Each row is a point on a tangle of strands that fork and nearly touch. The rows are in no order.
Points whose rows are less than 36.3 apart are linked; no others are. Some points are linked to none.
J_375: [-15 -11  14   9   6 -12   4   0  -2   4   0   3  -6   2  -8  -9  13  -6
  -8   6  -3   4  -7  15  -7  14   4  12   0  -5   1 -15   5  -5 -17  12
   3   5]
J_643: [ 12  10   2  -2  -5  22  15 -10   3   5  -2 -12 -12  -6 -13  -6  -7   7
   8  -5  13   0 -11  -6  -8 -19  -2  -9   2  -9 -17   5  -8  -2   5  -1
  -1   9]
J_638: [  2  10  13  -6  -9  21  18  -8  13  16  -4   8  -2   2   0  -4  -1 -11
   5  -6  24  -3 -17  -1  -6   5  -6  -3   1 -20  -7  13 -17  -9   6   0
   1  -7]
J_292: [-10  -3  -2  -3   3  -4   3  10  -3   7  -9   8   2  -5  -8  -1   2  -5
   5   1   2   1  -7  11  -2  -4   5   5   8  -5  -2  -6   6   6  -4   8
  -2   0]
J_253: [ -1  -9  -9  -1   7  -8 -12  12   3  -4  -7   6   5  11   4   2   1  -3
   2  -1  -4  -3  -1   4  -2   0   3   0  -3   2  10  -7  10   0   0  -2
  -2  -3]
J_789: [  7   2  -1  -2  -3  -2  24  -8  -4  -1  -1 -20   0   3 -11  -5   6   2
   3  10   2  -5 -13  -5  -9  -8 -11 -10  -5  -9 -10   0   1   5  -5   2
   7  -4]
J_625: [-11   8   4  -1   3  -6  13  -6  -4   0   3 -12   0   0 -11  -6   5  10
  -3  14  -4   7  -7   1  -9  -8   1  -3   4  -8 -11  -6  -2  -6 -13   6
   4   7]
J_132: [  7   4  -5   7   4   7 -19   4   3  -1   2   8  -6  -9   7   4  -7   3
  -1 -12   5   6  15   6  10  -1   1   2   8  17   0   4   6   4   8  -7
  -7  -1]
J_843: [  3  10  -2  -4  -9  18   3  -9  12   8   2  -5  -2   7   7   0  -3  -3
   6  -1  19   2  -6  -1   1   8 -11  -9   9  -9  -5   8 -16  -7  11  -7
   8   0]
J_219: [ 10   2   6  11  -2   0  -5  -6  -6  -1  15 -17  -2 -18   2   1  -3  19
   7 -11  -1  16  15  -1  14  -6   8   3 -10  31  -5 -16  -2  10  -5   1
 -10   3]
J_979: [  6   4   7  -6   1   2  11  -1   5   6  -3   7  -6   1 -13  -5  -6  -7
   6  -6  13   6 -12   8  -3   5  -2   4  -5 -20  -3   6   4   1   2  -4
  -5   0]
J_327: [  3   7  -6  -4  -1   5  -9   1 -10   2   1 -13   6  -4   2   4  -7  22
   0   0  -9   7   5  -9  11 -13  10 -13  -3  20  -1  -5  -2  11  -3  -1
  -4   1]
J_22: [ 20  -4   2   3   4  -1   2  -7   7  -7   5  -3  -4 -19  -8  -2   0   0
   0 -11  -2  -5   4  -1   1   2  -9  12 -13   6  -7   5  10  14   2   5
  -2  -5]
J_741: [-12   0  -3   2   2 -11   5  -2  -9  -7   0  -9   4   6   0  -4   8   5
  -5  13  -6   0  -9  -2  -7  -1  -1  -7   3   2   0  -6   1  -3  -9   3
   4   0]
J_392: [ -5  -1  -3  -3  -4  -1  11  -1   4   7  -8   3   8   7   1   1   6  -9
   3   7   5 -13 -14  -1  -7  -1  -3  -1   0 -11   3   2   1   3  -2   1
   2 -10]
J_75: [ 17   5  11   2   1   0  17 -10   8  -7  11 -19   9  -9  -2   0   6   2
   4  -5   2   0  11  -9  -4   3   1   9 -16  11  -4   7   4   8   3  -2
  -8  -4]
J_801: [-8 -4 16  7  2 -6  1 -3  8  2 10 -7  8  1  5 -4  8  4 -2  3  6  1 10  1
 -2 12  8  4 -2 12  2 -4  1 -3  1  5 -8  0]
J_2: [  4   5   0   6   3  17 -16  -1  -4   3  -1  -2  -2  -9  12  10 -10   5
   7 -16   6  13  11   7  11   3   3  -2   4  21   1  -8  -1  13   1  -7
 -10   2]
J_896: [ -7  -8   5   6  10 -20  -1   5   1  -1  -1   3   6  -2  -6  -8   8   1
  -2  -2  -3  -4   4   1  -2   2  -1   7 -11   5   5  -5  15   6  -7   5
  -3  -5]
J_991: [  5  -4  -1   0  -7  -6  26 -10   7  -3   5 -20   1  -2  -2  -5   6  -5
  -4  10  -2 -10  -8  -9 -13  -1 -13   0  -4 -15  -5   8  -1  -3  -4   0
  12   1]
J_209: [  6   3   2   0  11 -17  13   6  -9  -5  -3   1   1  -2 -11  -4   7  -3
  -1   5 -10   2  -3  -4  -2  -3  -5   2  -4 -12   0   0  16   3  -6  -2
   5  -4]
J_194: [  3  10   1  -9  -4  12   0   1  -7   5  -6  -5   0  -6  -7   9 -10   4
   7  -8   4   6  -5  -6   3 -19   3  -8  11   3  -9  -2  -6   1   4  -6
  -4   1]
J_998: [  6  -1 -14 -11  -8  14   1  -3   1  -7  -3   1 -14  -1 -16   1 -12   7
  -3   1  -9  -6  -3  -9  -5 -12 -10  -8   1  -9 -10   9  -4  -2  11  -3
   2   3]
J_11: [ 16  -8   1  -2   0   1  12  -2   4  -1   4   4  -1  -9  -5   1  -5  -4
   4  -7   0 -13   3   2   4   7  -6  11 -12  -9   0  11  15   6   0   2
   5  -6]
J_883: [ -2 -15 -23   7   8 -11 -18  25   4  -3 -16  18   7   7   5  -2   1  -7
  -1   1  -5  -4   0   7  -1   0  10   0  -4  11  12 -11   4   0   0  -1
  -2   5]
J_593: [-18  -2   1   2   0  -7  -6   1  -1   2  -1  -8   7  15  13   0   7   5
  -3  13  -1  -3  -2   4  -4   2   1 -10   3   9  10  -9  -6   0  -6   0
  -1  -1]
J_870: [-21  -8 -11   5   6  -4 -17  17  -1  -1 -11  13  10  12  18   3   5  -3
  -3   6  -7  -3  14  -2   1   3  10  -3  12   9  11  -8  -6  -6  -4   2
   5   9]
J_130: [ -9  -7  -5  -7   1  -4   2   7  -2  -5 -10  15   5  12   4   3   5 -17
  -6  11  -8  -6   0   1  -6   3   1  11   7 -18   2   1  -6 -11   0   1
   3   8]
J_506: [  8  -7  10   8   2 -11   7  -5   4   1   6  -3   2 -10  -6 -11   4   4
   3  -3   2  -2   7   3  -1   3  -3   9 -13   6   0  -6  17  10  -3   2
  -1  -5]
J_203: [ -7   6   4   0  -9  14  14 -15  17   7  12  -5  -2   7   7  -1  -3 -10
  -1   2  14  -2   0  -3  -7  15  -9  -3   5 -17  -9  16 -12 -16   3  -3
   4   2]
J_220: [ -7  -2   6  -4  -3  -4  16  -8   3   1   5   2   1  11   0  -3  12 -17
 -10  12  -5  -6  -4  -1  -7  10  -1   6   4 -19   1   8  -7 -17  -8   2
   3   1]
J_808: [ -3  -5   5   6  -9  -8  22 -15  -1  -2  10 -16   2  -4  -8  -6  16  -2
  -3  12   1  -8 -10   0 -11  14 -11  -1  -6 -11  -8   6   5  -3 -18   6
  11   2]
J_296: [  3   2  19   2  -5   5  15 -13  15   4  13   0  -3  -1  -5  -9   7 -13
  -8  -5   2  -1  -1   2  -7  19   1   9  -5 -13  -1  13   3 -10  -8   6
   4   2]
J_703: [-12 -16  -9   9  13 -10 -17   9  -8 -10 -13   4   4   9   5  -2  11   6
  -8   6 -16  -3   1   4 -11   1   6   3  -4  10   7 -16   5  -2 -11   8
   7   2]
J_339: [  6  -4   2   4   4 -13  19  -2  -8  -3   3  -2  -2 -12 -17  -4   7  -2
   1  -2  -4  -2   3  -5  -3  -4 -13   5  -8  -9  -8   5  13   4  -4   7
   8  -3]
J_830: [ -9 -17  -4  -5   7  -4   4   2  -5  -9  -6  12   2   8  -6   2  11 -17
  -9   8 -13  -9  -2  11  -6   4  -6  15   4 -17   0   1   1 -11 -12   2
  14  11]
J_540: [ 13   3   5   0   5 -12  23   3   0  -2  -1  -6   5   5  -3  -5   4  -2
   1   4   0   0 -12   2  -6   5  -1   0  -7 -12   3   8  12   4  -7  -6
   7  -5]
J_889: [  5   6 -17  -4  -7   7 -20   4  -1  -7  -2  10  -3  11  12   9 -15   6
  -1  -4   0   7   6  -5  13   4  -9 -10   7   5   5  10 -10  -3  18 -10
   0   1]
J_425: [-13   0  10   8   3  -9   5   6   3   0   3   1  -2   9   3  -8  11   1
  -2   7   4   7  -7  14  -4  13   8   2   4  -4   6  -5   4  -5 -11   3
   3   6]
J_14: [  9   8  -2 -10  -7  23   2  -1  -1   4  -8  -8 -10   1  -9   4 -16   4
   8  -3  11   4 -19  -7  -5 -21   0 -16   9  -8 -11  -1  -5  -3   8 -12
  -5   7]
J_33: [ -1  -8  -2  -3   2  -9   1  -1   6  -6   2  -4   9   6   7   6   7  -4
   1  11  -9 -13   6 -11  -2   2   2   5  -9   5   8   5   3  -1   2  -3
  -1 -11]
J_571: [ 10   1 -27  -2   2   8 -15   5  -9 -12  -5   2 -16  -3 -11  -2 -11   9
 -14   3 -14  -1  -5  -5   3  -6  -2  -8  -4   5   3   1   6   7   3  -2
   4  -4]
J_386: [  7 -11   4  11   7 -24   0   2 -10   7  -3 -10  -6  -6   0  -6   9   1
  11   3  -1   0  -8   9  -2  -1   3   7 -11   6   7 -22  14   1  -7   9
   6  -9]
J_698: [  7  14   9  -4  -7  23  16 -10  13   6   8 -15  -4  -4  -3   0  -2   4
  11  -8  10   6  -6  -5  -9  -8   3  -4   3 -10 -16   9 -12  -8   3  -3
  -8  12]
J_92: [ -6   8   0  -5   0   1 -12   7   2   5  -6   7   9   7  18   9  -1 -11
  11  -4  13   2   4  -2  10   4   5  -2  15   5   7   0 -10  -7  10  -2
  -3  -2]
J_990: [  6   4  15   7   5 -16  11   7  -8   6  -3  -8  -2  -4  -3  -6   8  -5
   5   2   6   7 -15  13  -4  -3   6   7  -3  -3   6 -17  12   9  -5   7
   0  -8]
J_104: [ -1   7  17   6   0  -2  13   2  -1   6   3  -7   1  -4  -7  -5  11  -5
  -2  -1   8   1 -14   6  -4  -1   6   8   0 -13   1  -3   5  -2  -5   7
   1  -6]
J_247: [ 10   5   0  -2   4  -8   6  -2   0 -13   7  -6   4  -4   2   2  -2   4
  -6  -1 -10  -1  15 -13   2  -9   2   2 -12   9  -3   9   4   1  10  -9
  -9  -7]
J_634: [ -7 -14  -3   1   0 -10  -6  -6   5  -4   2   2   5  12  13   4   6  -9
  -8  11  -6 -12   8  -4  -7  13  -1   4  -2  -4  12   2   0 -12  -2  -5
   2  -8]
J_590: [ -2  -4  -3   5   9 -12  -9   0  -5  -7   1   3  -1  -6  -2  -8   5  15
  -8   5 -13  -2   8   2  -4  -5   3   2  -9  12   2  -7  11   5  -3   3
   1   0]
J_747: [  3   6  -3  -5  -4  11   3  -8   4   5  -4  -8 -14   4  -1  -2 -13   7
   5   0  12   7 -19  13  -3  -3 -12 -13   7  -7  -4  -6  -6   3  -3  -1
   7   1]
J_352: [-21 -11  -2   1   3  -5 -14   2   1  -4  -3   1   7  15  18   1   9  -5
  -4   5  -5  -9   7  -4  -5   5   2  -3   3   2   8  -1  -5  -8   3   0
   0   2]
J_50: [  4  -1  21   1  -3   2  14  -9   9  -1  11  -1   5  -7 -16 -11  11  -8
  -1  -5   4  -4   7  -3  -3  17  -1  15 -11  -8  -2   6  15   2  -6  13
   3   2]
J_679: [ -2 -11   9  -2   5  -9   7   4   5  -3   5  12   8   0  -8   0   5 -15
  -4   0  -3  -9   4  -3  -2  13   2  16  -8 -11   2   6  11   0  -3   6
   1  -2]
J_814: [ 11  -2 -16  -4  -6   6  -7  -6   0  -9   0  -9 -12   1  -8  -2  -8  12
  -9  -1  -8  -3  -4  -3  -2  -8 -10  -7   1  -2  -1   0  -1   7   5   0
   0  -1]
J_654: [  1   1   8   1   0   5  -4  -8   3   7   4  -6   7  -3  10   1  -1  -2
   9 -10  21   0  -1   3   3   2  -1   2   2  11   2  -7  -2   8   5  -1
  -8  -6]
J_941: [ 15  -2  -4  -9  -2   6   6  -3  -2   5  -2  -2   3   2   0   4  -8  -3
   9  -4  10  -9 -15  -1   2  -5  -8  -7  -7  -1  -1   5   4  13   6  -7
  -6 -10]
J_472: [ -5 -14   8   5   7 -15   2  10   7   2  -3  12   6   8  -1  -2  12 -13
   0  -6  -3  -7   2   6  -6  11   6  12 -11  -6   8  -5  14   0  -8   9
  -3  -3]
J_123: [ -5  12  15   5  -9   9  19 -10  13   8  13  -4  -2   6  -5  -3   9  -8
  -5   4   9   1 -11   3  -5  13   0   1   5 -19  -1  16  -8 -10  -3   6
   4   4]
J_510: [  2   6  20   8  -2  -6  22  -7   2  -2  10 -10   3  -8 -10  -8  13  -3
  -6  -5   1   1   0  -6  -6   6   1   7  -9  -5  -5   2   8  -2  -3   8
  -5  -2]
J_764: [  4   5 -15  -6   1   1 -17  15  -9  -4  -9   6   3   7   6   5 -13   7
  -3   2 -12   2   1  -5   8  -8  11  -9  -3  14   8   0  -4   3  12  -8
  -4  -5]
J_331: [  3   5   4   8  -3   3 -14  -2  -2   4   1 -17  -1   3  11   6  -1   8
   4  -2   3   9   4   8   7  -2   6  -8   3  16   8 -15   1   4  -9   0
   0   1]
J_509: [  2   4   8   9  -7  -2 -15   0 -11  14  -1 -14  -7  -6   7   9 -10  14
  11  -7   0  14   2   6  15  -5  12 -13   7  18   7 -20  -5   6 -16  -2
   6   4]
J_971: [ -3  10   7   7  -2   2   7  -2   1   9   3  -4 -13   0  -2  -3  -3  -4
   3   4  12  11 -19  19   2   0  -2  -5   9  -9   1  -9  -7  -1  -5   2
   5   5]
J_338: [-16  -8  18   8  -2 -16   9  -3   3  -5  11  -9   5   3   0  -4  16   0
  -8   8  -1  -4   5  -3 -13  11  10   6  -4   5   1  -2   4  -9  -9   4
  -1  -5]
J_993: [  0  -2  10  -4  -4   2  20  -5   2   0  -1  -1  -3   4 -10  -3   7 -16
  -6  14  -2  -8 -14   3 -10   9  -6  10  -1 -28  -5  13  -3 -13 -13   0
  13   7]
J_314: [ -9   2  -1   8   8  -1 -12   0  -2  -2   6   4   2  -2   8   0  -3  20
  -9  -3 -10   4  16  -1   5   6   4  -7   2  15   4   3  -4   1  -4  -2
   0  10]
J_76: [-11 -14 -13  13  14 -10 -17  22   0  -3 -14  12   8   5   7  -5   9   0
  -1   5 -12   0   4   9 -11  -3  19   5  -4  18   7 -21  -1  -4 -10   6
  -1   5]
J_431: [  0  -2  -9  -1   0  -6  -8  14  -3   7 -12  17   1  -5 -13   1  -2 -10
   4 -12   5   3  -6   9   2  -4   3   4   5  -3   5  -2   1   9   4   1
  -9   3]
J_120: [  4   5   9  -9  -7  11  15   1   8  13  -8  13   0   2  -6  -4  -4 -16
   8  -4  20  -4 -19   1   0   5  -3   4  -6 -24  -6  10  -3   1   2  -3
   1  -4]
J_305: [  8  -8  -3  12   6   2 -19  -1   8  -6   2   1  -4  -8   5   3  -6   8
   0  -3   2  -4  16   8  10   1   3   3  -3  30   2  -4   8   9   3  -4
  -8  -3]
J_267: [ 13   4   3  13  -8 -11  -1  -3 -17   4   6 -18  -2 -12   0  -1  -7  21
  12  -7  -3  18   2  -3  14 -11  10  -5  -4  29  -5 -21  -3  12  -9   1
  -3  -1]
J_555: [ 16   1  -5  -4  -3  15   7  -8   4   5   1 -10 -15  -8  -6  -6 -10   3
   7 -14  11   4 -15   9   1  -3 -13  -2  -3   0  -8  -3  -4  12   2  -3
   5   0]
J_15: [  6  -7 -15  -7  -4  -1  -9  -2  -4  -9  -2   8  -2   2  -1   3  -9   2
  -5   3 -10 -12   4 -17   5  -7  -9   0  -5  -6   4  21  -3   3  14  -5
   0  -7]
J_208: [  7  10   8  -1   4  -6  14  -4  -2  -6  11 -15   8  -3   5   4   5   7
   2   0  -3   6   9 -13  -1  -5   3   1  -8  14  -5  -2   2   5   0  -2
  -9  -3]
J_21: [  1  -5 -24   0   4  -2 -18  14  -9 -14 -11  15  -1   7  -1  -1   1   3
 -19   7 -23  -6  -4  -9   2  -9   1   3  -9   8   8   3   2   1   3   0
   5  -5]
J_962: [ 11  -1   5  -8  -2   9   5  -6   6   0  -1   1   6  -6   6   2  -1  -8
   9 -10  15  -8  -2  -4   2   0  -6   9  -7   8  -2   4   1  10   8  -5
  -9 -15]
J_632: [-10   8  -3   3   3   2   2   7  -7   8  -6  -1  -8   0   0  -2  -5  -1
  -2   6  -3  13 -14  12   1  -8   7  -2  15 -11  -1 -15  -4  -6  -9   3
   8   8]
J_562: [ -5   2  14   7   2   6 -20   2   1   7   1 -10   6  -5  16  10   3   9
   9  -6   7   4  11   2  10   6   9  -6   9  20   2 -12   1  -2  -5   2
   3   5]
J_702: [ -6  11   3  -9  -6  14  -6   5   1   6  -2   7   3   2  12  11  -8  -2
  10  -6   6   7  11 -10  13  -2   2  -6  18  -2   1   8 -16 -12   8  -4
  -4   6]
J_113: [ -7  -4  -6  -5   2   0  -6  -2  -3  -7   2   4 -11  -5 -10   1  -1   5
 -11   7 -15   0   4   7  -2  -1  -2   3   9  -2  -6   1  -1  -2  -5   1
   9  10]
J_285: [-17   8   0  -1  -3  -2  -2  16  -2   7  -6   7  15   7  13   6   4 -10
   3   6   9   0  -1   3   5  -1  11   3  12  -2   7  -5 -12  -7   2   6
 -13   3]
J_66: [  1 -16  -3   7   3 -14   5   1  -5   5  -9   0  -6  -8  -8  -3   9  -5
   6   4  -4  -5 -12  10  -4  -5  -7   7  -6  -2   4 -18  13   8  -8   9
   8  -8]
J_797: [-16   5   8   0   2  -3  -5  -6   4  -2  10   3   5   2   9  -1   0   9
 -12   4  -9   3  20  -4  -2  10  12  -7   3   7   4   6  -6  -9  -6   0
   1  12]
J_784: [ -6   1   3  -9  -7  -3   7  -9   2  -1   7  -5   3   9   6   3   3  -1
  -7  12  -2  -4   2  -7  -8   2  -3   1   3 -10   0   9  -7 -14   3  -2
  -3   2]
J_521: [ 10  10   5  -4  -1  14  -2  -5  -3   2   5  -7   5 -14   4   6 -13   4
   5 -11   6  10   7   0   9  -4   3   2   2  16  -5   0  -6   6   4  -6
 -17   5]
J_181: [ -4   6 -18  -7   2   3 -24  20  -9   0 -14  14   7   5  13   6  -7   5
  -6   0 -15   1   5  -7   6  -9  21  -9   4  12  13  -3 -10   0   2  -4
  -2   6]
J_915: [-16   0   1   3   6  -7 -21  11  -3   6  -8   8   8   3  13   4   6   2
   1  -2   2   5  15   3   2   5  11  -6   7  14   7 -11  -1   0  -4   5
  -3   2]
J_596: [ -6   4  -2 -10  -1  -1  -7   0   2  -1   3  14   0  12  16   3  -7  -1
  -7   2 -10   3  12  -7   7   4   2  -2  10  -6   5   6 -14 -18  11  -6
   3   4]
J_523: [ -3  -1  -9 -12  -3   9  -4   2  -2  -3  -6  12  -5   4  -7   4  -7   0
  -4   1  -1   1  -1  -2  -1 -11  -4  -1  11 -12  -5  11  -4  -8  14  -9
   3  -1]
J_494: [-11   4  -7   9  -2   8 -11  16  -6   5 -10   7  -1   1   7   3  -1  -7
   8  -8  13   5   6  12   8   4   1  -8  18   5   1 -10   3   2  -1   1
   6   5]
J_692: [ -1 -12  -3   0   1  -3  -8  -8   9  -2   6  13   2   7  13   4  -5  -2
   2   0  -2 -12  17  -7   5  10 -10   6 -12  -3   6  15  -2  -5  14  -5
  -3  -8]
J_135: [ 13   4  12   1   3   0  21  -8  -2   5   2  -7  -4 -13 -23 -10   3  -3
   5  -5   4  -2  -6  -2  -6  -8 -10   6 -10 -17 -10   5   9   2  -4  13
   8   3]
J_922: [-13   8  17  10   0  -3   6  12   5   7  -2  -2   3   5   1  -5  10  -9
  -1  -2  11   9 -12  13  -2   6  11   7   3  -3  10  -9   0  -1  -1   7
  -4  -1]
J_109: [ 12   7   1   0 -11   0  -4  -4 -13   3   2 -20   3 -11   0   7 -13  22
   2  -9 -12  13   4  -7  18 -13   9 -12  -4  27  -5  -9  -6  14 -11  -3
   1   5]
J_755: [  7  -1 -21  -3  -2   0 -15  12  -6  -3 -13  23  -4   0  -8   8  -9 -11
   4 -12   5   5  -7   5   8  -6   7  -1   3   1   5   3  -3   1  11 -12
  -5   5]
J_303: [-11  12   9  -5  -9   6   3  -6   4   3   7  -5   6   3   8   6   0   0
   1  10   1   2   3  -4  -2  -3   3 -10  14  -8  -2   6 -13 -11  -1   0
  -3   4]
J_968: [  9   5   2  -9   0  11   7  -6   7   0   5  13  -4  -1  -9  -4 -10  -2
   1  -5   9   5  -3  -4   3   1  -7   3  -4 -14 -12  17  -7  -1   9  -5
  -9   4]
J_164: [  2   6   0  -6  -7   2  12  -4  -2   7  -1 -11   4  -3  -3  -3   2  -1
   5  -1  11  -6 -18  -5  -8  -6  -7  -8  -6  -3  -4   3   1   8  -1  -1
   1  -6]
J_653: [ -2 -17  -5  -4   7  -6   1  -3  -6 -12  -4   5 -10   0 -12   0  10  -5
 -12   6 -19  -2   2   9  -6  -1  -6  10   0 -11  -1  -2  10  -3 -12   5
  16   8]
J_851: [-11   4  -5  -3   1   4  -8   3  -1  -2  -3   4  -8   5  -3  -4  -2   8
  -3   1  -4   8  -3   6   2   2  -3 -10  15  -7   0  -6  -3  -4  -3   0
  10   9]
J_987: [  3  -2  -9   6   2 -11  -8   3 -13  -3  -1  -9 -10  -5  -4  -3   1  11
  -4   2 -11   4  -3   3   2 -13   2  -4  -2  13   6 -15  10   7  -2   4
   3  -6]
J_677: [ 10   4  -6  -9  -1  -2   7   1  -3  -8   1   3   1   2  -1   6  -8   0
  -4   0 -12  -9   5 -13  -1 -11  -1   1  -5  -5  -5  12  -4  -3  12  -6
  -8  -6]
J_465: [ 4  3 -9 -4  2 -3 -7  3 -4  0 -2 -2  3  9  4  0 -9  3 -1  1 -4  5 -2  0
  5 -5  1 -9 -6  8  8 -2  5  8  3 -8 -5 -3]
J_514: [  8   1  -5   1   0  -1   3  -7  -9  -1  -1 -15 -13  -9  -7   2  -5  14
  -2   0  -3   5  -5   1  -2 -15  -6  -3   1   2  -5  -7   4  10   1   2
   6  -4]
J_552: [ -7 -12  -9   1   2  -6  -6   5  -3   1  -8   5  -5  -5  -9  -5   3  -3
  -2   4  -2  -8  -8  12   0   2 -10   3   5  -6   2  -6   8   7  -4   4
   7  -5]
J_954: [  2  10   5  -4  -9  11   9  -9   8   3  11 -10   5  -3   1  -1   0   3
   4   0   9   1   0  -6  -3  -1  -1   0   4  -2  -8   9 -11  -2   4   5
  -8   1]
J_432: [  2   0  -7  -5  -3   1 -17  -1   3  -4   2  14  -3   7  15   6  -7  -3
   0  -2  -1  -1  15  -6  11   4  -6   2   1   1   3  11 -11 -11  18 -10
  -8  -3]
J_165: [  9   8  -1  -7  -3  19  -8  -4  -2   2   2   1  -4 -17  -5   8 -13   1
  12 -16  14   6   3  -1   0 -13  -2  -1   8   6 -11   6  -4   8  11  -5
  -9   0]
J_51: [ -4   0   8  -4  -1  -2   4  -2   7   0   7   8   8  -1  -3  -1   2  -7
   0   0   3  -6  10  -8   1   9   0   4  -3  -5  -3  10   1   0   5   6
 -11  -3]
J_8: [  1 -10  -5  -2   1  -4   5  -3   3  -2   2  -5   8   3  -2   0   5  -2
   3   7   2 -19  -4  -6  -4   4 -12   0  -7   3   2   2   5   7   0   0
   2  -9]
J_307: [  7  -7 -25  -3  -1  -1 -15   6  -7  -9 -10  13  -6   2  -9   5  -4   1
  -9   5 -16  -8  -1  -4   1   0 -11   0  -8   1   6   9   2   2  11  -4
   7 -10]
J_417: [ 11   0  -4  15  -1   4 -20  -6  -1  -5   6 -14  -3 -11   5   5  -8  18
   6  -7  -2   5  10   0  13  -4   5  -5  -4  35  -1 -10   2  12  -2  -2
  -6  -2]
J_449: [-11   1   0  -5   3  -2  -4  -4   3  -1   6   3   0   3   2   1   5   2
 -10  10 -13   1  11  -1  -5   3  -4   0   8   0  -2  11  -2 -10  -2  -3
   3  11]
J_664: [ -5  -3  13  11   2   1 -11   0   6  -2   3  -7   4  -4  13   1   8  -3
   9  -4  14   0  13   2   7  10   9   0  -1  16   6 -12   0   0   4   5
  -5  -6]
J_343: [ -7   7  -8 -11  -8  16 -12   4  -7  -3  -9  12  -3  -1   0  11 -14   0
   1  -2  -1   9   4  -8   7 -12   1 -10  15  -6  -3   4 -11  -8   9  -3
   3   7]
J_368: [-16  -3   1  -6   3  -5  -4  14   1   3  -3  16   5   9   2   1   2 -15
  -2   5   0   1   3   0  -2   0   7   5  16  -7   2   1  -3 -10   5   3
  -7   1]
J_398: [ 15 -10  -9   1   8  -4   2   0   3 -12   1   7  -1  -4  -6   0  -1   0
  -7   2 -14 -16   9  -1   2   0  -4   8 -11  -2  -2  11  15   4   0   0
   7  -4]
J_207: [  2  -3   4  -5  -2  -1   0 -14  12  -1  10  12   5  -2  12   0  -2  -7
   3  -4   8  -8  13  -3   5  20  -9   4 -12   2  -4   9  -5   3  10  -2
 -11  -3]
J_913: [ -6   4  -7   5   4   1 -22  15  -4   4  -8   8   6   1  14   8  -8   9
   2  -6  -8   6  14  -4  11  -2  19  -9  12  18   9  -9  -4   1  -4  -5
   3   5]
J_646: [ -8 -13 -11   8  11  -7 -12   2 -11 -11  -2  -1   1   4  -1  -6  10  14
 -17  10 -23  -3   1  -5  -3  -5  -3  -1 -12  12   8 -14   9   4  -9   4
  10   2]
J_489: [ -1  10   2  -4  -8  24  11  -4   5   7  -4   9  -4  10   9   0  -4 -11
  10  -8  27   7  -9   3   3   7 -13  -6   9 -17  -4  11 -16  -8  15  -8
   2  -6]
J_311: [  6  -1  -4  -7  -9  12   1 -10   8   1   7  15  -9   0   0   4  -9  -3
   5 -11   9  -1  11  -5   5  15 -15   4  -1 -12 -10  19 -12  -4  16  -4
  -5   2]
J_281: [  8   8   9  -3   2   1  15  -6  -3   7   5   1  -4  -6 -17  -8  -4   4
   3  -5   4   7 -12   2  -6  -9  -1   2   1 -18 -14   1   5   1   1  -1
  -4   2]

A fork is a point with three links. Follow the links from the first point to the second and name the forks in between, in order.
J_392; J_571 | J_352 > J_590 > J_814
J_22; J_303 | J_896 > J_590 > J_814 > J_113 > J_449 > J_784
J_465; J_164 | J_352
J_432; J_449 | J_896 > J_590 > J_814 > J_113
J_33; J_21 | J_352 > J_590 > J_814 > J_307
J_514; J_913 | J_590
J_331; J_883 | J_664 > J_164 > J_352
J_296; J_431 | J_104
J_677; J_194 | J_307 > J_814 > J_113 > J_449 > J_784
J_113; J_307 | J_814

A fork is a point with three links, a tip a point with one. Leave the first point through the second and follow the links. Name the first fork or tip that comes.
J_109; J_267 | J_784
J_913; J_181 | J_590
J_523; J_343 | J_113
J_510; J_50 | J_979
J_14; J_194 | J_327
J_120; J_638 | J_104
